Each row is a point on a landscape with many valleys, with its height.
From any point a ball rolls to the lowest of the 2 points nearest to it. It stops when none of these is lower. Distance is the straight distance between rows; heights are no part of it.
bimop (h 26.9): [129  57 148 142 109 208 146 170 108 117 114 144 171 145 122 175 121 160
 103 150]
vul (h 32.5): [ 98 145 106 137 160 138 175  99 109  91 169  93 143 104 176  97 130 124
 140 166]
rupat (h 28.6): [129  76 152 132 119 160 149 171 106 109 107 154 193 110 125 195  97 137
 132 175]
vefor (h 64.9): [149 164 118 142 108 150 154 128 116 162 117 115  98 164 167  72 199 130
 110 151]
zemor (h 61.2): [121 120  94 149 148  98  97 135 197 112 164 147 134 123 141 113 151 151
  74  84]
Paror (h 40.8): [127 166 107 142 131  82 115 123 135 126 137 147  69 152  83 100 130  85
 117 123]
Rodi (h 21.3): [124 136 160 106 116 101 117 106 120 160  93 105 135 111 117 121 114 129
 181 121]
Zed (h 30.3): [146 100 160 107 141 141 134 209 120 102 143 136 172 112 133 211 103 136
 137 145]
tum (h 46.5): [187 202 138 152 140 100 128  87 125 113 160 165  95 124 137 131 103 103
 165 176]
pala (h 53.7): [ 99 121 172 116  95 124  74 115  70 150 117  78 103 103 148  76 108 146
 131 152]
doto (h 21.0): [126 159  96 151 135 147 163 129 118  84 185 165 121 102 177 156 108 120
 121 194]
zike (h 36.7): [110 129 104 140 153 153 164 195 101  75 192 162 123 132 135 168 126 119
  90 168]
tem (h 68.4): [ 86 120 112 104 127 168 147 156  84 127 144 107  84 183 111 115 163 106
 107  95]
Bibe (h 42.5): [123 147 156 130 120 152 112  96 111 173 113 118  67 142 106  93 124 152
 161 122]
poga (h 55.2): [139 130 140 139 119  74  81 127 152 164 127 130 116 129 138  73 172 142
  78 104]
zova (h 24.7): [ 98 105  89 167 133 177 166 109 130  95 134 143 151 107 158 122 110 149
 114 168]
latig (h 18.3): [113 143  96 143 150 145 145 107 114  50 185 146 124 115 146 169  73 108
 133 151]
gavu (h 60.5): [148 107  97 133 148 139 163 184 151 115 128 162 133 167  86 156 164 121
  93 105]
gop (h 29.8): [110  89 165  84  91 127  82 150 113 170  59  80 119 114 119 129 123 144
 148  89]
nevet (h 29.9): [144  96 142 141 104 143 133 138 120 101  92 152 199  81 144 192  85 121
 138 182]
Lilip (h 68.1): [136 131 147  79 124 157 103 221  71 141 111  72  89 142 125 148 129 102
 138 131]
mezem (h 16.1): [108  73 106 146 135 137 135 135 143  72 136 161 190 136  88 161  90 122
  98 112]
daduf (h 38.5): [133 108 124 145 133 175 169 213 102 119 177 162 122 154 131 172 148 143
  76 169]
Zem (h 40.4): [166 125 111 134 103 172 163 174 128 149  72 150 112 201  81 150 161 103
 125 106]
nof (h 27.0): [113 146 148  78 104  67 115  86  99 161 154 156  87 127  55  77 142 165
 132 104]
keker (h 57.9): [159 150 144 169 132 149 143  77 125 148  98 137 156 113 155  71 122 147
 153 183]
figom (h 22.7): [124 108  90 160 125 183 161 144 127 121 126 162 137 131 135 140 126 147
  98 156]
Zepim (h 5.5): [149 113 115 129 113  81 124 136 137  90 141 159 192  88 162 172 135 104
  90 155]
vazu (h 12.1): [101 122  86 165 139 131 132  81 159  92 145 140 135 137 107 109  93 126
 119 120]
vibul (h 66.6): [ 99 142 155  64 156  91 162  65 131 166 180 101 163 102 130 116 155 174
 157  95]
modu (h 34.4): [156 162 157 106 160  99 132 114 186 149 142 145 116 113 122 177 118 142
 198  81]
Fem (h 66.0): [189 162 105 140 135  64 159  99 194 127 132 187 148 112 119 165 140 113
 131 135]
sal (h 63.7): [120 140  91 153 126 127  95 165 146 123 151 148  64 162 131  97 157 123
  65 114]
pev (h 19.7): [115 125 150 133 104  62  46 102 133 127 131 142 102 118 108  94  98 117
 106  97]
dineb (h 24.8): [122 101 158 134 136 172 105 128 154 121  91 117 132  94 147 147  77 166
 178 101]
Ketu (h 59.9): [106 140 128  88  88  91 120 133  71 170 129  90  72 137 105  79 168 126
  95 136]
vuseb (h 47.8): [124 155 152 160 146 164 109  93 140 119 151 143  94 112 138 118  67 151
 175 136]
zuk (h 56.4): [104 124 121 116 163 125  95 126 149  76 198 115 122 103 172 170  91 128
 132  87]
did (h 3.6): [140 125 139 137 140  87  84  57 185 109 164 146 168 117 140 126 107 147
 124  93]
geba (h 55.3): [128 121  90 156 118 140 141  92 178 160  95 139 112 181  65  98 148 136
 117  82]
rugeb (h 37.8): [125 105 128  84 106 152 151 153 118 165  72 103 125 183  91 140 189 113
 135  68]
vopun (h 50.0): [154 181 123 141 178 116 153 102 176 137 185 158 119 120 159 123 139 154
 146 131]
zaro (h 60.1): [137 142 135  97 118 111 134 163  58 124  86  60 151 131 119 126 120  73
 150 190]
soko (h 22.3): [144 132 109 140 104 173 128 171  83 117 108 109 103 147 170 105 156 111
  94 173]
Kepu (h 43.3): [ 84 124 126 119 111  95 146  75  89 104 112 116 128 138  66 121  92  72
 160 125]
ked (h 37.9): [ 82 106 122 152 130 188 105 126  90  85 142 100 106 127 163  87  93 130
 115 146]
gul (h 65.1): [140 122 102 134 128 144 186 150  69  96 115 115 174 127 140 124 149  92
 104 206]
lub (h 39.7): [ 97 101 111 145 119 113 141  66 121 106  79 119 163 138  82 110  96  89
 145 120]
lag (h 53.3): [129 115 122 157 129 140  89 149 186 108 160 170 129  80 181 152  99 171
  95 132]
naso (h 6.1): [138 133  85 168 132 118 158  60 189 109 161 183 167 108 123 161 101 129
 108 149]
Gimug (h 58.8): [108  92 152 115  95 188  79 177  70 115 104  83 102 161 144 112 127 118
  98 126]
tir (h 62.0): [112 154 122  84  90 121 169 125  64 184 121  76  77 155 115  86 195 127
 124 128]
tosa (h 69.7): [143 102 149 100 122 110  95 189 135 140  74 110 139 134 120 148 148 109
 120  92]
zuvuz (h 13.5): [102 100  88 146 158 170 152 126 157  79 161 161 157 128 108 175  80 142
 130 114]
gumid (h 40.2): [155 180  93 129 153 119 182 151 141 116 136 160 104 131 108 169 136  94
 158 144]
Kor (h 15.9): [124 165 124  92 154  62 137 154 139 131 160 100 118 113 156 126 174  96
 116 116]
lavur (h 69.5): [162 155 156 117 137  64 130  60 168 161 111 149 146 134  82 132 130 117
 175 101]
tose (h 23.7): [115 176 145 117 150  92 112  52 101 149 192 147 134 127 118  57 147 141
 121 143]
litum (h 47.4): [ 69 114 117 105 111 103 128 109  72 119 133 102  94 137  74 102 116  92
 126 115]
Nev (h 52.3): [ 87 101 108 120 131  96 109 115 156 148 124 124 126 143  93 103 155 135
 104  65]
nabub (h 29.3): [105 133 107 121 153 187 170 149  95 101 155  78 143 102 192 122 132 134
 131 166]
vesug (h 52.9): [126 132 149  87 153 115 130 134 144 106 143 105 131 108 140 209  93 105
 189  83]
Matu (h 19.4): [117 110 149 128 122 171  80 179 111 122  99 121  79 141 115 138  95 127
 144  98]
dezo (h 70.4): [ 95 121 152  99 117 131 139  78  95 184 131  93 132 122 134  58 175 178
 120 119]
segan (h 63.3): [133  99 130 102 153 131 168 180 109 101 126  98 204 118 133 161 145 118
 117 142]
mip (h 58.9): [125 114 101 131 144 116 168 157 120 112 106 136 139 176  68 134 150  85
 119 107]
vir (h 21.5): [128 122 112 111 147  97 157 106 106  73 147 104 180 120 134 165 111  71
 130 143]
zusi (h 22.2): [136 132 130  97 134 130 134 200  89 137 136  54 158 123 175 128 175 112
  84 151]
Dem (h 45.2): [150 160 133 138 136 131 151 110 153 133  94 137  99 134  82 159  82 106
 205 120]
Ruk (h 30.1): [168 122 139 136 120 119  89 167 192 131  94 175 132  97 129 190  89 138
 142 110]
ved (h 61.9): [123 123  81 153 145 160 122 182 148 104 163 158  82 160 130 132 141 141
  75 110]
Beti (h 10.2): [128 133 171 108 131 106  83 144 138 138 119  83 143  78 185 116 125 146
 132 125]
Febu (h 25.6): [128 104 172 100 113 121  93 130 135 162  64  82 155  92 136 141 111 144
 176 110]
Rugal (h 23.6): [124 109 122 155 102 184  86 151 119 121  93 137  67 177 103 116 104 117
 111 110]
kelik (h 25.8): [168 151 161 101 118  35  85  84 124 127 145 124 128 116 131 146 126  94
 137 114]
Lumig (h 25.3): [171  94 156 133 111 156 115 215 113 119  89 154 132 148 100 185 107 128
 133 141]
gebi (h 21.7): [ 96  83  95 147 142 156 151 127 145  98 143 127 187  94 188 123 136 160
  95 149]
digeg (h 6.0): [152 128 152 115 124  85 103 130 147 119 106 107 175  85 170 148 121 116
 141 136]
Sigal (h 67.4): [146  97 132 129 122 115 101 187 120  96  97 134 156 132 117 135 128 101
 100 135]
raroz (h 36.3): [113 162 176  86 127 126  99 148 105 165 140  85  74  96 151 135 114 156
 175 118]
nel (h 55.0): [134 132 127 133 147 107  91 126 167  91 186 134 132  94 188 147 110 142
 110 105]
ged (h 49.8): [132 151 136 148 143 162 124 136 144  95 147 147 103 105 156 166  73 136
 174 139]
Nebu (h 58.6): [ 80 127 103 138 167 154 117 139 142  89 180 124 102 126 138 132 105 142
 130  97]
noka (h 39.2): [132  93 130 121 108 180 135 170 132 140  93 131 130 201  96 150 162 119
 117  69]
Logiv (h 60.6): [111 120  94 149 161 186 139 174 152 102 162 155  87 144 126 154 117 155
 121  98]
bima (h 18.5): [105  87 124 137 142 146 110 146 163 110 130 102 165 101 185 117 131 167
 103 109]
torat (h 68.2): [100 136 140 104 162 116 165  78 121 164 157  88 160 112 149  79 174 162
 140 120]
Mobo (h 39.1): [ 74 107 132 114  89 190 142  80 101 163 109  98  97 167 120  97 150 158
 145  80]
muk (h 51.7): [141 132 115 156 129 157 113 143 169 110 151 179 113  92 151 179  78 153
 117 148]
labo (h 53.6): [183 172 120 152 119 127 170 139 150 155 115 160 140  89 175 143 148 146
 155 201]
fipo (h 54.7): [116 122 144 111 167 151 125 167 165 105 133 132 119 112 123 192  87 140
 177  77]
dogin (h 30.2): [133 162 149 120 131 121 120 117 101 107 138  92 117  99 171 116 111 105
 158 168]
kitup (h 35.7): [ 92 123  77 149 153 124 178  92 117  97 152 110 146 139 140  88 156 118
 114 145]
mive (h 10.7): [111 150 121 101 136 114 186 117  93 161 103  81 120 134 109 115 157 104
 177 141]
teti (h 16.0): [111 129  80 161 137 156 132 125 147  62 187 172 125 127 111 176  69 120
 110 137]
saras (h 15.7): [103 139 109 155 134 110 100  56 137  92 171 127 121 131 120  98  85 122
 130 121]
Sibir (h 60.7): [153 107 134 121 141 137 173 183  87 105  99 122 156 169  73 157 128  89
 142 140]
liro (h 44.3): [131 139 110 137 119  63 114 113 143 122 102 150 116 152  68 122 124  76
 123 107]
Lizeg (h 7.9): [142 123 108 107 144  87 151 174 128  81 172 143 176 104 161 177 145  98
  84 154]
pas (h 39.9): [105 115 140  89 139 106 139 128 156 158 103 118 115 129  83 155 133 137
 174  59]
Rufon (h 52.7): [127 106 128 127 102  91  86 152 134 138  98 108 128 133 148  85 169 119
  69 107]
zom (h 14.9): [ 89 121 150 114 117  87  54  93 151 145 155 138  96 121  97  98 100 164
 115  72]
lafu (h 56.7): [100  97 133 118 148 125  95 141 168  97 130 135 137 126  96 170  83 128
 142  59]
bom (h 52.6): [169 144 107 151 115 103 130 168 141 123 106 171 107 124 132 126 146 111
  95 164]
Roduz (h 78.8): [154 121 147 164 108 170 105  99 153 165  89 134 129 136 159  62 134 174
 117 133]
gok (h 44.7): [135  82 126 148  92 183 126 147 129 131  75 124 158 140 163 123 149 149
  98 137]
Kige (h 43.0): [149 154 114 128 134 118 152 144 130  99 108 152 106 137  91 167  92  81
 170 134]
laga (h 33.9): [118 141 130 151 131 149 109 122 100 112 143 106  95 116 169  82 109 131
 132 171]
zad (h 39.5): [117 119 152 127  80 138  87 115 112 179  97 121  68 151 110  87 141 150
 120  89]
Kilu (h 47.1): [157 148  97 167 108  66 121  84 173 111 121 171 132 140  82 104 117  87
  95 129]
rasit (h 59.7): [117  89 111 142 135 101  79 166 185  96 140 152 152 120 132 143 126 147
  76  75]
Sobo (h 81.0): [126 116 143 156 133 172  82 125 172 156 111 136  77 143 133 106 115 179
 130  72]
mape (h 57.6): [157 151 111 117 123 117 142 174  60 105 107 102 122 149 119 127 128  66
 133 196]
Raf (h 46.6): [163 101 109 164  84 164 111 158 136 135  87 159 127 164 138 115 157 128
  67 135]
Ziso (h 10.6): [105 134 136 128 147 104  68 117 183 158 175 143  88 132 117  95 130 174
 112  69]
dag (h 47.2): [144  92 143 148  95 135  95 129 123 135  63  94 163 106 162  95 134 136
 111 147]
dokop (h 32.6): [170 150 148 134 145 120 124 127 203 135 121 160 125 104 138 176  99 150
 177  97]
Pefak (h 28.3): [175 167 115 134 125 177 147 185 103 143  94 117  85 138 151 155 135 135
 187 178]
nedo (h 27.4): [171 108 148 130 109 148 107 196 149 131  69 161 149 102 120 194  99 137
 152 143]
poda (h 8.6): [131  83 111 151 111 112 111 158 139 107 121 158 186  98 158 141 133 136
  57 159]
leg (h 57.7): [182 154 155 141 119 102 103 127 144 129  94 139 122 106 137 145  97 119
 187 154]
mapa (h 30.8): [100 123 157  95 120 103  95  85 105 105 148  93 126 101 127 154  76 104
 164 101]
mugu (h 58.2): [105  75 132 122 137 127  80 173 167  81 131 141 163 122 119 170  97 139
 103  68]
Feke (h 33.3): [ 85  73 146  89  90 124  97 134 108 154  83  93 120 131  86 129 123 140
 127  62]
das (h 26.7): [ 94 149 133  81 154  95 169  88 121 122 161  91 131 116 126 151 123 102
 173 108]
som (h 66.5): [158 169 122 134 149 135 169 122 121 177 123 110 114 140 170  78 194 147
 141 165]
Tuno (h 19.1): [115  73 110 149 124 172 134 129 148 109  86 141 167 140 102 140 102 133
 117 100]
Fuzi (h 28.4): [ 95 109 178 114 131 151  76 129 144 148 118  96 113  94 153 130  96 181
 160  81]
Gimo (h 62.7): [119 152 140  70 116 107 129 171  53 149 104  34 149 109 115 151 119  83
 147 158]
pek (h 17.3): [127 142 112 147 142 177 184 100 138 158 109 120  92 158 118 111 150 142
 173 119]
vigug (h 36.8): [119 151 165  82 148  87 116 110 152 158 144 125  96 105 106 164 112 150
 189  69]
mif (h 44.0): [156 175 126 139 126  77 108 117 136 111 150 156  87 127 131 118 114  90
 125 146]
zal (h 8.7): [124 124  67 179 134 148 149  67 196 116 161 162 149 133 100 119 105 153
 101 142]
Lotod (h 19.8): [122 157 144  90 142  46 118 111 138 151 173 121 114 115 120 108 162 121
 121 100]
muke (h 12.3): [152 104 121 172  96 129 103 147 169 137 107 175 145  96 172 126 134 158
  64 168]
luda (h 26.3): [111  95 102 170 103 201  93 145 123 100 121 146 100 163 121 109 100 136
  80 117]
Bidub (h 14.6): [115 147 115 122 135 161 182 121  95 152 110  98  86 160 112 116 155 115
 175 129]
dav (h 46.4): [ 79 100 128  87 149 109 113 176 113 115 155  86 132 124 119 136 140 111
  96  83]
tur (h 49.4): [120 109 141  92 152  85  97 190 125  85 157 107 159 118 130 176 119  92
 101  90]
Puz (h 37.5): [ 94 108 149  93  59 164 116 106 103 178  93 105  81 164 107 100 154 161
 125  71]
siku (h 63.1): [135 143  84 149 150  94 139 135 179 116 153 158 125 131 121 130 143 122
 104 111]
Zov (h 63.8): [127  99 111 141 133 136 194 161  88 109 139 154 188 132 128 162 156 112
  88 203]
Fik (h 31.2): [150 143 115 151 125 182 149 182  98 122 117 156  92 126 134 158 108 126
 150 185]
Zulim (h 41.4): [ 82 104 117 155 118 189 133  80 111 140 125  93 115 155 138  69 136 151
 125 120]
mivop (h 50.3): [ 76 121 165 100 108 130 107  81  79 133 136  85 119 100 132  81  95 151
 148 136]
fiti (h 32.1): [ 86 128 174  93 126 127  80 123 118 144 148 105  78  96 131 129  86 165
 163  90]
vigal (h 57.1): [117 113  98 134 139 120 173 111 141 146  88 125 120 166  70 122 158 105
 141  93]
suk (h 36.0): [ 89  91 136  81  75 156 114 136  96 165  86  99 104 170  90 126 160 127
 123  66]
Guv (h 40.6): [ 92  79 106 115 133 161 164 133 105 115 120  81 169 166 139 102 173 124
  91 107]
Zutok (h 29.7): [111 164 129 119 158 109 166  72 126 125 159 122 111 130 110 130 114 113
 189 120]
kuvid (h 51.9): [173 170 120 151 152 112 176 109 168 154 149 166 148 101 173 119 165 156
 135 175]
vemek (h 36.5): [120 101 116 149 120 128 162  93 129 122  66 113 184 133 107 106 132 113
 145 130]
zan (h 48.2): [181 194 135 147 155 124 143 102 156 128 184 172 101 102 171 152 111 143
 157 165]
zevan (h 18.8): [142 118 118 116 119 149 133 196  90 125 126  97 133 157 168 118 182 110
  75 152]
panum (h 49.9): [156 107 140 137  89 100  83 161 124 141  62 108 147 123 152  91 155 116
  90 144]
nazo (h 39.8): [147 136  97 147 129 178 179 197 118 141 155 183  96 156 129 170 170 136
  89 154]
sem (h 49.3): [ 66 102 115  96 130  99 102 141 131 130 151  92 116 123 128 107 154 134
  84  81]
vubor (h 42.7): [125  98 116 129  95 185 147 132 101 138  88  93 163 171 169 102 181 120
 104 128]
Ruvet (h 15.5): [113 138 135 104 104 103 147 101  79 158  90  84 126 126 104  90 140 106
 164 151]
Loso (h 62.6): [116 104 102 149 149 143 198 154 129 132 152 177 181 119 127 188 155 132
  95 182]
mebi (h 28.5): [102 179 131 100 142  69 152  66  85 137 190 104 115 121 129  84 149 107
 130 151]
pes (h 45.5): [123 143 151 149 137 156 122  77 142 146 115 132 101 126 107 100  84 149
 180 126]
Vit (h 15.0): [116  98 152 136 121 129  66 137 158 122 121 107 138  98 190  93 120 169
 107 109]
kezov (h 23.5): [124 161 160  78 106  47 110 117 110 163 146 129  84 113  91  98 144 141
 121 111]
nonut (h 67.0): [128 135 116 121 129 159 139 191  90 122 136 122  72 198  97 124 167  89
 104 120]
paf (h 23.1): [144 107 153 133 134 167  95 215 121 107 111 146 101 143 102 175  91 129
 137 112]
Gek (h 38.6): [ 84  90  87 139 152 156 182 113 124 100 125 105 183 142 131 111 159 130
 110 122]
Mumi (h 38.0): [170 177 106 130 137 109 168 143 126 105 153 164 112 112 142 196 121  88
 157 181]
zas (h 25.2): [114  75 121 167 105 203 145 157  98 133 133 173 155 143 131 163 128 144
  72 190]
gar (h 63.0): [106 134 183 108 144 127  90  75 144 173 150 142 140 110 115  98 111 185
 162  96]
named (h 48.3): [172 123 105 163  92 126 128 139 160 157  80 151 116 154 138  94 187 135
  76 128]
mupib (h 47.5): [ 68 129 145 112 135 134 130  55  96 122 176  96 128 108 130  83  97 148
 158 125]
gipep (h 54.6): [ 89  94 109 130 121  58  95  87 165 132 133 118 167 131 101  95 144 133
  94  79]
Zat (h 59.2): [187 160 190 127 127 100  84  72 143 138 113 140 135 104 139 144  80 123
 189 137]
lam (h 65.5): [119 134 156  69 118 149 110 197  49 156  93  44 122 124 116 163 113 114
 159 136]
gog (h 51.4): [ 85 102 115 137 123 142 110 128  80  91 118 118  98 160  85 108 100  86
 114 123]
Depe (h 50.5): [184 159 122 154 115  90 131 148 166 161 103 157 107 127 134  99 165 126
 101 151]
Peli (h 68.0): [166 143 142 129 143  82 147  79 194 155  93 149 175 116 112 138 138 132
 165 100]
budu (h 1.1): [162 139 132 149 126  77 116  65 154 102 154 151 165 106 157 120 116 121
 122 136]
femi (h 28.2): [140 133 137 109 134  68  98  71 125 100 154 119 123 121 124 175  97  92
 154  91]
kudez (h 54.9): [167 152 111 141 122 111 137 189 101 114 111 145 100 144 121 124 151  82
 112 177]
ropa (h 41.3): [ 96  86 125 139 146 202 127 168 100  78 149 111 133 138 150 133 107 138
 102 126]
silat (h 72.3): [110 139 162 105 146 129 108  82  95 187 153 129 133 125 143  41 174 191
 106 131]
Nez (h 65.8): [147 100 124 124 137 141 155 196 161 147 119 154 178  96 169 185 167 159
 105 143]
lesig (h 63.6): [130 110 110 179  96 130  88 124 121  94 106 143 119 128 127  88  91 105
  82 161]
vog (h 35.9): [156 163 107 153 123 132 167 133 142 136 138 196 126  87 145 206 113 112
 134 204]
Dun (h 61.4): [148 141 116 184  99 118 118 109 124 110 119 162 124 108 150  96 105 121
 102 205]
zosi (h 65.4): [130 106 131 146 101 119  79 137 123  84 101 137 142 110 134 124  88 108
 106 148]
Lon (h 81.8): [142 154  96 162 166 145 139  92 207 170 156 157 113 158  97  89 138 173
 119 104]
lesil (h 65.6): [138 130 110 126 114 141 117 191 124 135 131 134  83 190 136 114 192 111
  73  98]
momok (h 24.0): [121 143 125  90 152 104 168 111 119 111 138  85 173 101 146 161 129  89
 165 123]
rulu (h 56.8): [101 134 155 102  82 110  94 115  60 162 132  77  86 111 137  58 145 143
 101 146]
guvol (h 31.1): [148 110 123 147 106 128 160  95 146 106 104 165 192  87 146 175 100 117
 139 173]
Vemag (h 60.9): [148 147 194 119 136 116  67  80 152 151 134 144 122 104 127 121  82 162
 173 109]
Sodu (h 43.6): [ 91  87 131 108 164 157 128 181 103  88 160  86 145 137 132 141 124 130
 101 101]
lefa (h 40.3): [135 186 184 101 152 127 118 107 115 174 154 116  85 111 134 127 110 154
 214 132]
Nek (h 59.6): [165 150 130 184 113 137 143  62 144 122 112 164 155 108 142  95  98 142
 135 196]
Koso (h 51.3): [136 131 143  77 160  94 120 174 137 101 146 100 152 111 137 199 119  93
 148  91]
lazas (h 68.3): [162 165 171  85 137  56 124  35 112 162 137 152 151 126  82 128 138 115
 169 115]
Bib (h 41.5): [172 120 107 152 103 149 153 158 148 143  60 171 118 166  74 145 135 105
 118 131]
topiz (h 25.9): [116 136 125 108 140 165 159 165  90 137 127  53 149 115 183 120 165 123
 130 153]
karo (h 33.4): [137  98 106 170 107 123 158  90 156 119  80 159 191 107 120 118 120 130
 113 157]
vaned (h 3.4): [171 151 105 162 133  98 132  23 162 104 170 169 170 124 132 126  97 126
 119 150]
Teg (h 74.6): [122 147 159 137 125 149  89  75 110 182 136 137 103 150 130  32 153 168
 109 136]
konen (h 61.6): [123  98  83 153 150 148 203 156 147 122 146 187 162 160  80 175 155 133
  90 143]
sarut (h 28.0): [154 168 162 110 126  97 119  87  95 127 141  82 149  89 175 141 103 102
 183 167]
peno (h 21.9): [116  92 127 143 135 184 142 127 138 106  87 124 150 114 130 150  92 140
 157 123]
sataf (h 37.1): [130 160 116 160 127 122 112  85 139 145 131 155  62 159  72  78 104 122
 126 131]
Tozez (h 6.7): [132 146 152 131 157  96  73  90 196 147 180 146 142 117 139 109 119 172
 124  82]
gef (h 66.8): [144 153  92 147 131 123 187 123 101 106 131 127 145 120 155 108 151  94
 124 208]
Kiso (h 18.9): [120 111 100 126 153 102 146 138 128  71 160 144 165 137 102 157 115  89
 109 115]
Dur (h 33.7): [149 146 112 155 128 172 164 170 125 147 117 192 110 115 122 198 117 127
 140 203]
fav (h 80.0): [153 137 145 160 116 178 104 109 174 174 122 144  91 162 139  82 143 181
 113  99]
Vom (h 80.8): [143 135 106 162 135 157 132 111 196 169 148 144 110 158 148  85 174 186
  88  88]
Vob (h 63.5): [135 153 117 110  90 150 162 130  83 170 108  89 100 177 149  89 207 106
 121 143]
dufop (h 61.5): [116 123 147 105  82 158  80 169  78 155 110  77  85 148 164  99 161 119
  92 121]
vifur (h 55.6): [161 156 136 148 131 132 149 119 143 140  95 129 134 105 153 124 126 141
 171 163]
tuv (h 44.2): [ 82 113 126 152 147 159 122  66 120 130 152 101 132 121 150  61 120 159
 133 129]
Fim (h 54.2): [105 107 109 143 114 120 111  95 175 175 115 136 112 172  77  92 159 161
 104  60]
vefuz (h 76.8): [144 127 157 147 101 136  99  80 114 183  78 120 124 151 123  47 154 151
 123 138]
Tigu (h 26.2): [162 167 138  93 150 105 168 106 109 111 153  72 167  90 182 184 113  98
 184 155]
muku (h 20.0): [138 146  94 160 129 178 178 133 139 134 126 144  98 152 139 121 146 137
 128 145]
Gom (h 65.0): [112 141 176  63 146  96 122  72 129 173 162 134 154  96 113 113 138 185
 167  90]
tel (h 30.4): [ 92 129 132 114 103  96 118  68 104 159 129 139  91 144  56  74 128 151
 133 102]
Mim (h 11.7): [141 157 108 106 154 101 157 182 129 110 159 108 136 105 172 141 162 105
 109 148]
Vig (h 25.4): [166 142 112 132 102 182 160 175  91 142  94 112 112 165 145 132 166 115
 139 170]
Mag (h 64.7): [158 154  95 131 154  69 149 127 200 126 140 175 130 137  96 165 140 106
 134  98]
rodur (h 70.3): [139 117 157  87 113 125  99 213 101 154  87  90 100 151 107 149 142 112
 133  98]
nifed (h 3.2): [179 135 131 131 108  57 118  94 147 103 121 142 180  94 169 152 124  99
 117 151]
dof (h 23.3): [150 138 171 116 107  44  57  94 149 137 128 139 125 108 127 111 120 115
 120 101]
sig (h 33.8): [104 137 118 152 117 118 110  48 122 148 129 142  97 159  59  60 107 134
 127 120]
migi (h 62.1): [130 106 144 106 149 149 162 184  80 104 118  90 172 140 108 152 120 102
 140 150]
voke (h 66.7): [141 153 184  54 134  76 125  47 108 173 146 139 158  95  94 135 131 157
 179 100]
reviz (h 34.0): [128 138 110 145 143 163 153 173  87  83 150 143  97 133 122 148 103 102
 134 175]
dani (h 19.5): [125 163 143 145 144 104  95  48 116 115 187 141 121 126 130  74 105 123
 128 143]
Nok (h 55.5): [ 98 111 135 114 105 149  97 155  56 110 111  80 104 142 120 103 112  86
 113 148]
teke (h 42.6): [121 129 143 108 144 120 139 123 149 138  83 130 111 127  77 178  86 117
 203  81]
laf (h 31.6): [ 94 173 109 112 150  85 162  48  97 117 197 120 114 141 106 103 134 104
 154 130]
Tapo (h 66.9): [142 116 123 137 151 169 171 195 158 152 131 174 142 106 152 204 152 162
 132 150]
Saka (h 64.6): [149 101 120 101 155 129 180 198 145 127 117 122 204 113 149 182 179 139
 120 128]

For each start below, name the point where the ball stops.
Dem: Matu
mupib: mive
named: zevan
Rufon: zevan
tem: mive
sataf: budu
lafu: zuvuz
pes: mive
femi: budu
rodur: zevan
gipep: zuvuz
nonut: mive
laf: budu
lefa: zuvuz
Nez: Nev

Write out the way that a ball takes from each point below.
mugu: lafu > fipo > vesug > Koso > tur > dav > Sodu > ropa > ked > laga > dogin > sarut > Tigu > momok > vir > Kiso > mezem > zuvuz
tir: Ketu > rulu > pala > mivop > mupib > tuv > Zulim > Mobo > Puz > suk > Feke > gop > Febu > Rodi > Ruvet > mive
gul: Zov > Loso > konen > gavu > mip > vigal > geba > Fim > Nev
